The views of a scene show one set of named points, each view turned or mirrored, and shifted as a whole, with a little noise and some points left out.

Scene 1
View 1
<187>: | -0.50 |  0.68 | -2.78 |  0.79 |  1.68 | -2.56 |  0.40 |  5.68 |  0.29 | -0.69 | -1.61 |  1.44 |  3.01 |  0.01 |  2.69 |  0.39 | -1.92 | -0.41 | -2.37 | -0.29 |  0.85 |
<18>: |  1.74 | -0.03 | -1.52 | -0.60 | -2.18 | -3.84 |  0.10 |  5.69 |  2.33 | -0.19 | -1.05 |  2.25 |  1.32 | -0.70 |  1.18 |  0.29 | -0.85 | -1.70 |  1.61 | -1.18 |  1.20 |
<101>: | -1.32 |  1.43 | -1.49 | -0.73 |  0.67 | -1.89 | -0.03 |  4.48 |  2.26 |  1.94 | -2.20 |  1.49 |  2.97 | -0.32 |  2.74 |  2.49 | -0.34 | -0.07 | -0.79 | -3.23 | -0.53 |
<256>: |  1.28 | -0.57 | -0.79 | -1.55 |  0.10 | -2.77 | -0.04 |  4.19 |  1.78 |  1.08 | -1.47 |  3.43 |  1.50 |  0.59 |  0.76 |  0.89 | -1.27 |  0.61 | -0.39 | -2.09 |  1.01 |
<244>: | -2.21 |  1.37 | -1.33 | -0.91 |  0.82 | -1.88 | -1.22 |  5.42 | -0.28 |  1.05 | -2.81 | -0.47 |  2.78 |  0.47 |  3.76 | -0.34 | -0.12 |  1.00 |  0.00 | -1.07 |  0.63 |
<220>: |  1.16 |  0.18 | -2.26 |  0.82 |  1.39 | -3.64 |  0.22 |  5.97 |  2.52 | -1.32 | -1.77 |  0.65 |  1.57 | -0.60 | -0.46 |  2.59 | -1.01 | -2.62 |  1.15 | -2.12 |  0.51 |
<291>: | -0.40 |  0.44 | -0.94 | -1.31 | -1.29 | -1.59 | -0.69 |  4.86 |  3.05 |  1.51 | -1.88 |  3.13 |  3.57 |  0.10 |  2.82 |  0.03 | -1.33 |  0.39 | -0.97 | -2.20 |  0.33 |
<9>: | -0.83 |  0.43 | -0.43 | -3.71 |  3.04 | -3.59 |  0.68 |  2.98 | -3.19 |  1.85 | -2.16 | -0.65 | -1.39 |  2.01 |  0.37 |  1.86 | -0.12 |  2.46 |  1.60 | -2.16 |  1.20 |
<83>: |  2.17 | -0.47 | -0.92 | -0.21 |  2.58 | -4.09 | -0.02 |  3.85 | -1.04 |  0.69 | -2.30 |  1.81 | -0.63 |  0.32 |  0.35 |  2.75 |  1.15 |  0.97 |  1.55 | -1.90 |  0.82 |
<54>: |  0.04 | -0.20 | -1.70 | -0.11 |  1.23 | -3.21 | -0.66 |  4.05 | -0.27 |  1.82 | -0.47 |  2.15 | -0.42 |  0.28 |  0.47 |  0.24 | -0.53 | -0.10 | -2.68 | -0.81 |  2.52 |
<252>: | -0.93 |  0.43 | -1.62 | -1.49 |  1.66 | -3.02 | -0.17 |  5.09 | -1.99 |  0.12 | -1.87 | -0.28 |  0.88 |  1.21 |  1.88 | -0.74 | -1.14 |  1.07 | -0.18 | -0.08 |  1.81 |
<129>: | -1.87 |  1.52 | -2.17 | -3.72 |  0.75 | -3.79 |  2.38 |  5.16 | -0.91 | -0.56 | -1.11 | -2.07 |  0.43 |  1.14 |  0.42 |  1.21 | -3.02 | -1.12 |  1.70 | -1.61 |  0.91 |
<90>: |  2.17 | -0.50 | -1.69 | -0.81 |  1.61 | -3.17 |  1.58 |  4.20 |  0.14 | -0.49 | -1.53 |  4.12 |  2.13 |  0.67 |  1.70 |  1.56 | -2.18 |  1.26 | -1.06 | -1.26 |  0.39 |
<263>: |  1.00 |  0.45 | -1.59 | -0.94 | -1.21 | -5.01 |  0.53 |  4.59 |  0.61 |  1.33 | -0.26 |  0.43 | -1.99 | -0.95 | -0.33 |  1.85 |  0.66 | -2.51 |  2.08 | -1.87 |  1.86 |
<118>: |  0.93 | -0.57 | -0.92 |  0.11 |  2.81 | -2.17 | -1.05 |  4.13 |  1.32 |  1.15 | -2.40 |  2.97 |  1.88 |  0.65 |  0.74 |  1.91 | -0.22 |  1.18 | -1.24 | -2.42 |  0.65 |
<153>: |  1.32 |  0.46 | -1.55 |  0.41 |  0.75 | -2.48 |  0.50 |  4.72 |  2.39 |  0.40 | -2.45 |  3.52 |  3.40 | -0.62 |  2.82 |  2.80 | -0.38 |  0.14 | -0.26 | -2.61 | -0.86 |
<221>: | -0.05 |  0.80 | -1.90 | -0.28 |  0.73 | -3.86 |  0.40 |  4.49 | -1.80 |  1.08 | -1.21 |  0.86 | -0.12 | -0.21 |  2.52 |  0.71 |  0.28 |  0.16 | -0.43 | -0.47 |  1.51 |
<190>: |  0.31 |  1.19 | -1.46 | -0.86 |  0.27 | -3.85 |  1.28 |  3.06 |  0.46 |  3.04 | -0.98 |  2.18 | -0.41 | -0.94 |  1.87 |  4.05 |  1.05 | -0.41 | -0.04 | -3.30 |  0.02 |
<250>: | -0.32 |  0.76 | -1.78 | -1.73 |  0.85 | -4.07 |  1.12 |  4.04 | -0.76 |  1.38 | -0.67 |  0.35 | -0.86 |  0.23 |  0.46 |  1.89 | -0.60 | -0.63 |  0.05 | -1.81 |  1.40 |
<28>: |  0.45 |  0.33 | -1.66 | -2.55 | -0.80 | -3.62 |  1.60 |  4.42 |  1.98 |  0.69 | -0.40 |  1.82 |  0.57 |  0.25 | -0.19 |  1.71 | -2.31 | -1.53 |  0.35 | -2.49 |  0.98 |
View 2
<291>: |  2.68 | -3.87 | -2.62 | -1.49 |  0.36 | -2.03 |  0.91 | -0.45 |  4.88 |  0.27 | -0.26 | -1.05 |  1.62 | -1.46 | -0.33 | -0.85 |  1.16 |  0.55 | -0.36 |  2.73 | -0.30 |
<129>: | -2.09 | -2.79 |  0.86 | -0.86 | -0.77 | -3.25 |  2.52 |  0.29 |  1.64 | -0.84 |  0.59 | -1.32 | -1.26 | -0.46 |  2.24 | -0.26 |  0.35 | -2.66 |  1.88 | -1.26 | -2.36 |
<153>: |  1.56 | -3.69 | -2.04 | -0.62 | -0.59 |  0.37 | -0.48 | -1.67 |  5.99 |  0.02 |  0.88 |  0.15 | -0.38 | -0.50 | -1.22 | -0.91 | -0.57 |  0.67 | -0.91 |  1.55 | -0.33 |
<118>: |  2.28 | -2.71 | -4.46 | -0.88 | -0.80 | -0.53 |  0.41 | -1.09 |  4.66 | -2.21 |  1.64 | -0.78 | -1.08 |  0.05 | -0.88 |  0.04 |  0.76 |  0.12 | -1.29 |  0.00 | -0.31 |
<221>: |  0.30 | -3.48 | -2.13 | -0.96 | -0.04 | -1.04 |  2.94 | -1.72 |  2.18 | -0.63 |  1.34 |  1.53 | -0.18 |  1.38 |  0.76 | -1.23 |  2.00 | -0.53 |  0.18 | -1.57 | -0.05 |
<83>: | -0.91 | -3.36 | -3.88 |  0.85 | -0.36 |  0.51 |  1.35 | -0.47 |  3.63 | -2.45 |  2.34 |  1.11 | -1.41 |  1.01 | -0.46 | -0.04 |  0.85 | -0.71 | -1.64 | -2.55 | -0.71 |
<252>: |  0.39 | -2.26 | -3.00 | -1.44 |  0.66 | -2.89 |  3.44 | -1.53 |  1.68 | -1.40 |  2.03 |  0.69 | -0.54 |  0.36 |  1.70 | -0.23 |  1.27 | -1.41 |  1.38 | -0.52 | -0.78 |
<220>: |  0.58 | -1.89 | -0.65 |  0.40 | -0.72 | -0.13 | -0.35 | -0.73 |  4.39 | -0.74 |  0.37 | -1.26 | -0.35 |  0.09 |  1.39 | -0.92 | -2.43 | -1.99 | -1.86 | -1.45 |  0.48 |
<256>: |  1.26 | -3.37 | -3.49 | -0.57 | -0.23 | -2.06 | -0.54 |  0.23 |  4.26 | -1.21 |  0.51 | -0.47 |  0.74 | -0.15 | -0.34 |  0.39 |  1.63 | -0.17 | -1.81 |  0.54 | -0.50 |
<9>: | -2.15 | -3.79 | -3.55 | -0.21 | -0.75 | -1.61 |  4.14 |  0.61 |  1.63 | -3.47 |  2.66 | -0.20 | -2.56 |  0.07 | -0.15 |  0.56 |  2.98 | -1.16 |  1.23 | -2.57 | -3.02 |
<187>: |  2.57 | -1.76 | -1.69 | -2.47 | -0.35 | -2.08 |  0.81 | -3.35 |  3.32 | -0.03 |  1.24 |  0.42 | -0.66 |  0.77 |  1.23 | -0.89 | -0.25 | -0.69 |  0.74 |  0.86 |  0.35 |
<90>: |  0.45 | -2.91 | -2.83 | -1.21 | -0.57 | -2.29 | -1.66 | -1.61 |  4.20 | -0.80 |  1.78 |  1.60 | -0.87 |  1.06 | -0.51 |  0.83 |  0.94 | -0.01 | -0.71 |  0.84 | -1.08 |
<190>: |  0.06 | -5.35 | -0.98 | -0.19 | -1.98 |  1.24 |  1.52 | -0.27 |  4.14 | -0.67 |  0.14 | -0.26 | -0.73 |  0.76 | -1.62 | -1.57 |  2.42 |  0.71 | -1.15 | -1.86 | -0.90 |
<54>: |  2.49 | -2.76 | -3.27 | -1.75 | -0.99 | -2.09 |  1.39 | -1.16 |  2.01 | -1.55 |  0.67 | -0.12 |  0.18 |  1.85 |  0.65 | -0.52 |  2.98 | -0.36 | -1.18 | -1.84 |  0.54 |
<244>: |  1.76 | -3.00 | -2.77 | -1.61 |  1.00 | -1.32 |  4.87 | -1.86 |  3.21 | -0.65 |  1.45 | -0.43 | -0.08 | -1.44 |  0.85 | -1.53 |  0.55 | -0.50 |  2.01 |  1.23 | -0.58 |
<28>: | -0.23 | -3.67 | -0.23 | -0.42 | -1.17 | -2.42 | -0.53 |  0.97 |  3.34 | -0.39 | -0.61 | -1.33 |  0.60 |  0.08 |  0.70 | -0.17 |  1.32 | -1.14 | -1.26 | -0.72 | -0.99 |
<18>: |  0.19 | -3.48 | -1.14 |  0.48 |  0.98 | -1.54 |  0.09 |  0.18 |  3.87 |  0.70 | -0.42 |  0.43 |  2.51 | -0.13 |  1.44 | -0.95 | -0.10 | -1.09 | -2.10 | -0.06 |  0.63 |
<101>: |  2.13 | -3.93 | -1.46 | -1.36 | -1.11 |  0.03 |  1.93 | -1.12 |  5.05 | -0.35 |  0.24 | -1.85 | -0.56 | -1.25 | -0.95 | -1.59 |  0.51 |  0.42 |  0.41 |  1.17 | -0.79 |
View 3
<54>: | -3.56 |  1.32 |  0.63 | -3.65 |  0.32 | -0.78 |  2.53 |  1.01 | -0.53 |  1.92 |  3.29 |  0.04 |  1.21 |  2.82 |  1.22 | -0.40 |  0.60 |  0.87 | -0.86 |  2.26 |  0.47 |
<18>: | -2.04 | -1.46 |  0.92 | -3.09 | -0.71 | -1.84 |  0.80 |  1.98 |  2.47 | -0.05 |  0.12 | -2.22 |  2.36 |  1.06 |  1.90 |  0.92 |  0.64 | -0.32 | -0.28 |  3.02 |  2.57 |
<291>: | -3.16 |  0.30 |  1.19 | -2.33 |  0.81 | -2.55 |  1.04 |  4.11 |  1.42 |  0.02 |  1.97 | -3.61 |  0.85 |  0.83 |  0.53 |  0.31 |  1.66 | -0.09 |  1.00 | -0.16 |  0.94 |
<187>: | -4.07 |  1.11 | -0.08 | -2.05 |  1.14 | -1.99 |  2.26 | -0.43 |  1.89 |  2.44 |  1.78 | -2.54 |  0.09 |  2.35 | -0.66 |  0.08 |  0.35 |  0.08 |  0.36 |  0.23 |  2.35 |
<129>: | -0.02 |  0.22 | -0.34 | -2.65 |  1.22 |  3.04 |  2.86 |  0.64 |  1.83 |  0.53 |  0.49 | -1.13 |  1.09 | -0.43 | -1.12 |  0.47 | -3.24 |  0.80 | -1.42 |  0.68 |  2.60 |
<220>: | -1.08 | -0.26 | -1.17 | -2.54 |  1.23 | -0.55 | -0.39 | -0.86 |  3.35 | -0.21 |  0.02 | -1.08 |  1.13 |  2.56 |  1.00 |  1.25 |  0.71 |  0.59 |  0.92 |  2.89 |  2.24 |
<252>: | -2.90 |  0.82 | -0.44 | -2.63 |  0.95 |  0.57 |  4.38 |  1.11 |  1.16 |  2.72 |  2.45 | -2.09 |  0.77 |  1.55 |  0.51 |  1.34 | -1.04 |  1.73 | -2.35 |  0.60 |  1.96 |
<250>: | -1.26 |  0.66 |  0.47 | -3.73 |  0.92 |  1.73 |  2.16 |  0.91 |  1.11 |  1.35 |  2.82 |  0.03 |  2.30 |  1.39 |  0.38 |  0.70 | -0.87 |  0.26 | -0.84 |  2.40 |  1.25 |
<153>: | -2.94 |  0.40 |  0.63 | -2.24 |  1.88 | -1.70 | -0.48 |  1.50 |  3.39 |  0.54 |  2.99 | -2.94 |  2.20 |  2.34 |  1.00 |  1.66 |  1.78 | -0.89 |  2.27 |  0.26 |  1.73 |
<118>: | -3.13 |  1.42 | -0.43 | -2.51 |  2.10 | -0.88 |  0.61 |  1.51 |  1.41 |  0.70 |  3.81 | -1.54 |  1.36 |  3.68 |  2.39 |  1.34 |  1.51 |  1.33 |  0.92 |  0.34 |  0.42 |
<190>: | -1.22 |  0.88 |  1.48 | -4.19 |  1.79 |  1.27 |  0.42 |  2.05 |  2.08 |  1.02 |  4.65 | -0.14 |  3.71 |  1.58 |  0.04 |  1.50 |  1.15 | -1.51 |  1.27 |  2.62 |  0.34 |
<28>: | -1.09 | -0.22 |  1.11 | -3.13 |  0.26 |  0.47 |  0.30 |  1.70 |  1.07 | -0.91 |  1.05 | -0.68 |  2.18 |  0.70 |  1.11 | -0.59 | -0.99 | -0.22 |  0.37 |  1.56 |  1.74 |
<244>: | -2.47 |  0.89 | -0.51 | -2.36 |  1.94 | -0.45 |  4.06 |  3.05 |  2.58 |  2.45 |  2.27 | -3.89 |  0.05 |  0.58 | -1.38 |  2.38 |  0.86 |  1.05 | -1.09 |  0.35 |  1.21 |
<256>: | -2.83 |  0.32 |  0.88 | -2.75 |  0.54 | -1.00 |  0.69 |  2.66 |  0.97 | -0.11 |  2.60 | -1.80 |  2.16 |  2.10 |  2.72 |  0.43 |  0.43 |  0.54 |  0.35 |  0.51 |  1.23 |
<263>: | -0.29 | -0.97 |  0.74 | -4.50 | -0.29 |  1.10 |  1.25 |  1.29 |  1.82 |  0.39 |  1.27 |  0.53 |  3.30 |  1.06 |  1.22 |  1.33 |  0.24 | -0.17 | -1.17 |  5.44 |  1.40 |
<90>: | -3.91 |  0.63 |  1.02 | -2.23 |  0.90 | -0.84 |  0.68 |  0.22 |  1.63 |  1.10 |  3.43 | -1.96 |  2.74 |  2.85 |  2.83 |  0.38 | -0.78 | -0.17 |  0.74 | -0.98 |  2.71 |
View 4
<190>: |  1.03 |  3.96 | -1.18 |  2.60 | -1.44 | -1.18 |  3.88 |  3.12 | -2.08 | -0.35 |  0.62 |  0.36 | -0.21 |  3.80 | -0.11 | -1.03 |  1.08 |  0.10 |  1.35 |  0.13 | -1.21 |
<129>: |  2.28 | -1.63 |  0.98 |  2.05 | -1.98 | -0.61 |  1.87 |  3.29 | -1.16 |  0.94 |  1.67 | -0.78 | -0.44 | -0.42 |  1.14 | -3.99 | -1.44 | -1.49 |  3.91 |  0.56 | -1.61 |
<250>: |  1.83 |  1.48 | -0.88 |  1.78 | -1.52 | -1.36 |  1.84 |  2.71 | -2.39 |  0.50 |  1.37 | -0.07 | -1.54 |  1.63 |  0.21 | -2.25 | -0.60 |  0.08 |  2.24 |  0.89 | -1.63 |
<18>: |  2.45 |  0.98 | -2.96 |  1.39 |  0.22 | -1.17 |  0.03 |  1.91 | -1.36 |  1.51 | -0.49 |  2.38 |  0.94 |  1.88 | -0.08 | -3.79 |  1.84 |  0.06 |  2.21 | -1.81 | -2.93 |
<256>: |  1.43 |  3.07 | -2.09 |  0.69 | -0.44 | -1.11 |  1.30 |  0.48 | -1.31 |  0.83 |  0.91 |  2.64 |  0.28 |  0.38 |  0.36 | -1.05 |  1.48 | -0.48 |  2.10 | -0.19 | -2.87 |
<90>: |  0.59 |  2.60 | -3.48 |  1.49 | -0.18 |  0.52 |  1.61 | -0.11 | -0.32 | -0.60 |  0.81 |  2.09 | -1.07 | -0.42 |  0.77 | -1.70 |  1.77 | -1.61 |  1.61 |  1.32 | -2.23 |
<83>: |  2.29 |  3.04 | -2.78 | -0.27 | -1.49 | -0.26 |  2.03 |  2.58 | -2.46 | -1.74 |  0.83 |  2.22 | -1.31 |  1.81 |  1.41 | -1.99 | -0.66 |  0.71 |  0.51 |  1.35 | -0.37 |
<118>: |  1.41 |  3.71 | -2.43 | -0.04 | -0.38 |  0.50 |  1.31 |  1.67 | -0.99 |  0.27 |  2.05 |  3.37 | -0.46 |  0.12 |  0.45 |  0.80 |  0.96 | -0.25 |  0.92 |  0.74 | -1.82 |
<54>: |  1.51 |  2.50 | -2.20 |  1.02 | -0.70 | -1.51 |  0.39 |  1.62 | -2.40 |  1.49 |  2.34 |  0.78 | -2.53 |  0.69 | -1.03 | -0.25 |  0.00 |  0.60 |  1.47 |  1.29 | -2.94 |
<101>: |  1.30 |  2.40 | -0.61 |  1.95 | -0.74 |  0.44 |  3.16 |  3.80 |  0.21 |  0.96 |  2.11 |  1.76 |  1.43 |  1.30 | -0.63 |  0.42 |  2.11 | -0.99 |  1.27 | -1.00 | -2.43 |
<220>: |  2.37 |  0.99 | -2.13 |  1.86 |  0.62 |  1.81 | -0.49 |  3.86 | -1.01 |  1.65 |  0.30 |  2.85 |  0.14 |  2.15 |  1.22 | -2.40 |  0.59 | -0.27 |  2.54 | -0.66 | -0.08 |
<291>: |  1.38 |  2.22 | -1.62 |  1.09 | -0.22 | -0.86 |  1.86 |  1.58 |  0.26 |  1.73 |  1.61 |  2.62 |  1.89 |  0.03 | -1.11 | -0.16 |  2.97 | -0.97 |  1.53 | -1.74 | -4.52 |
<9>: |  2.39 |  1.65 |  0.43 | -0.72 | -3.66 | -1.94 |  3.94 |  2.45 | -2.68 | -1.85 |  2.67 |  0.05 | -1.48 | -0.49 |  1.37 | -1.86 | -2.68 |  0.03 |  1.55 |  2.32 | -1.30 |
<252>: |  2.41 | -0.61 | -1.74 | -0.11 | -1.70 | -0.85 |  1.28 |  2.79 | -1.09 | -0.01 |  2.92 |  0.48 | -1.66 | -1.33 | -0.64 | -2.02 | -0.68 | -0.27 |  0.92 |  1.08 | -3.33 |
<263>: |  2.85 |  1.63 | -1.59 |  1.79 | -0.99 | -2.38 |  0.71 |  3.26 | -3.56 |  1.20 | -0.42 |  0.61 | -0.56 |  3.96 |  0.35 | -3.94 | -0.49 |  1.32 |  2.52 | -0.70 | -1.22 |
<221>: |  1.97 |  0.87 | -2.68 |  1.19 | -1.43 | -1.20 |  1.87 |  3.13 | -1.68 | -0.36 |  1.84 | -0.07 | -1.92 |  1.20 | -1.22 | -2.20 |  0.18 |  0.34 |  0.40 |  0.80 | -2.83 |
<187>: |  1.16 |  0.13 | -3.03 |  2.04 |  0.29 |  1.47 |  0.41 |  2.92 |  0.55 |  1.20 |  2.54 |  1.20 | -1.44 | -0.56 | -1.25 | -0.79 |  1.75 | -1.21 |  0.85 |  0.53 | -3.05 |

In a view up to two points have been moved. Name them for each view, in the order of its rows, or write none.
view 1 -> none
view 2 -> <256>
view 3 -> <244>
view 4 -> <118>, <54>
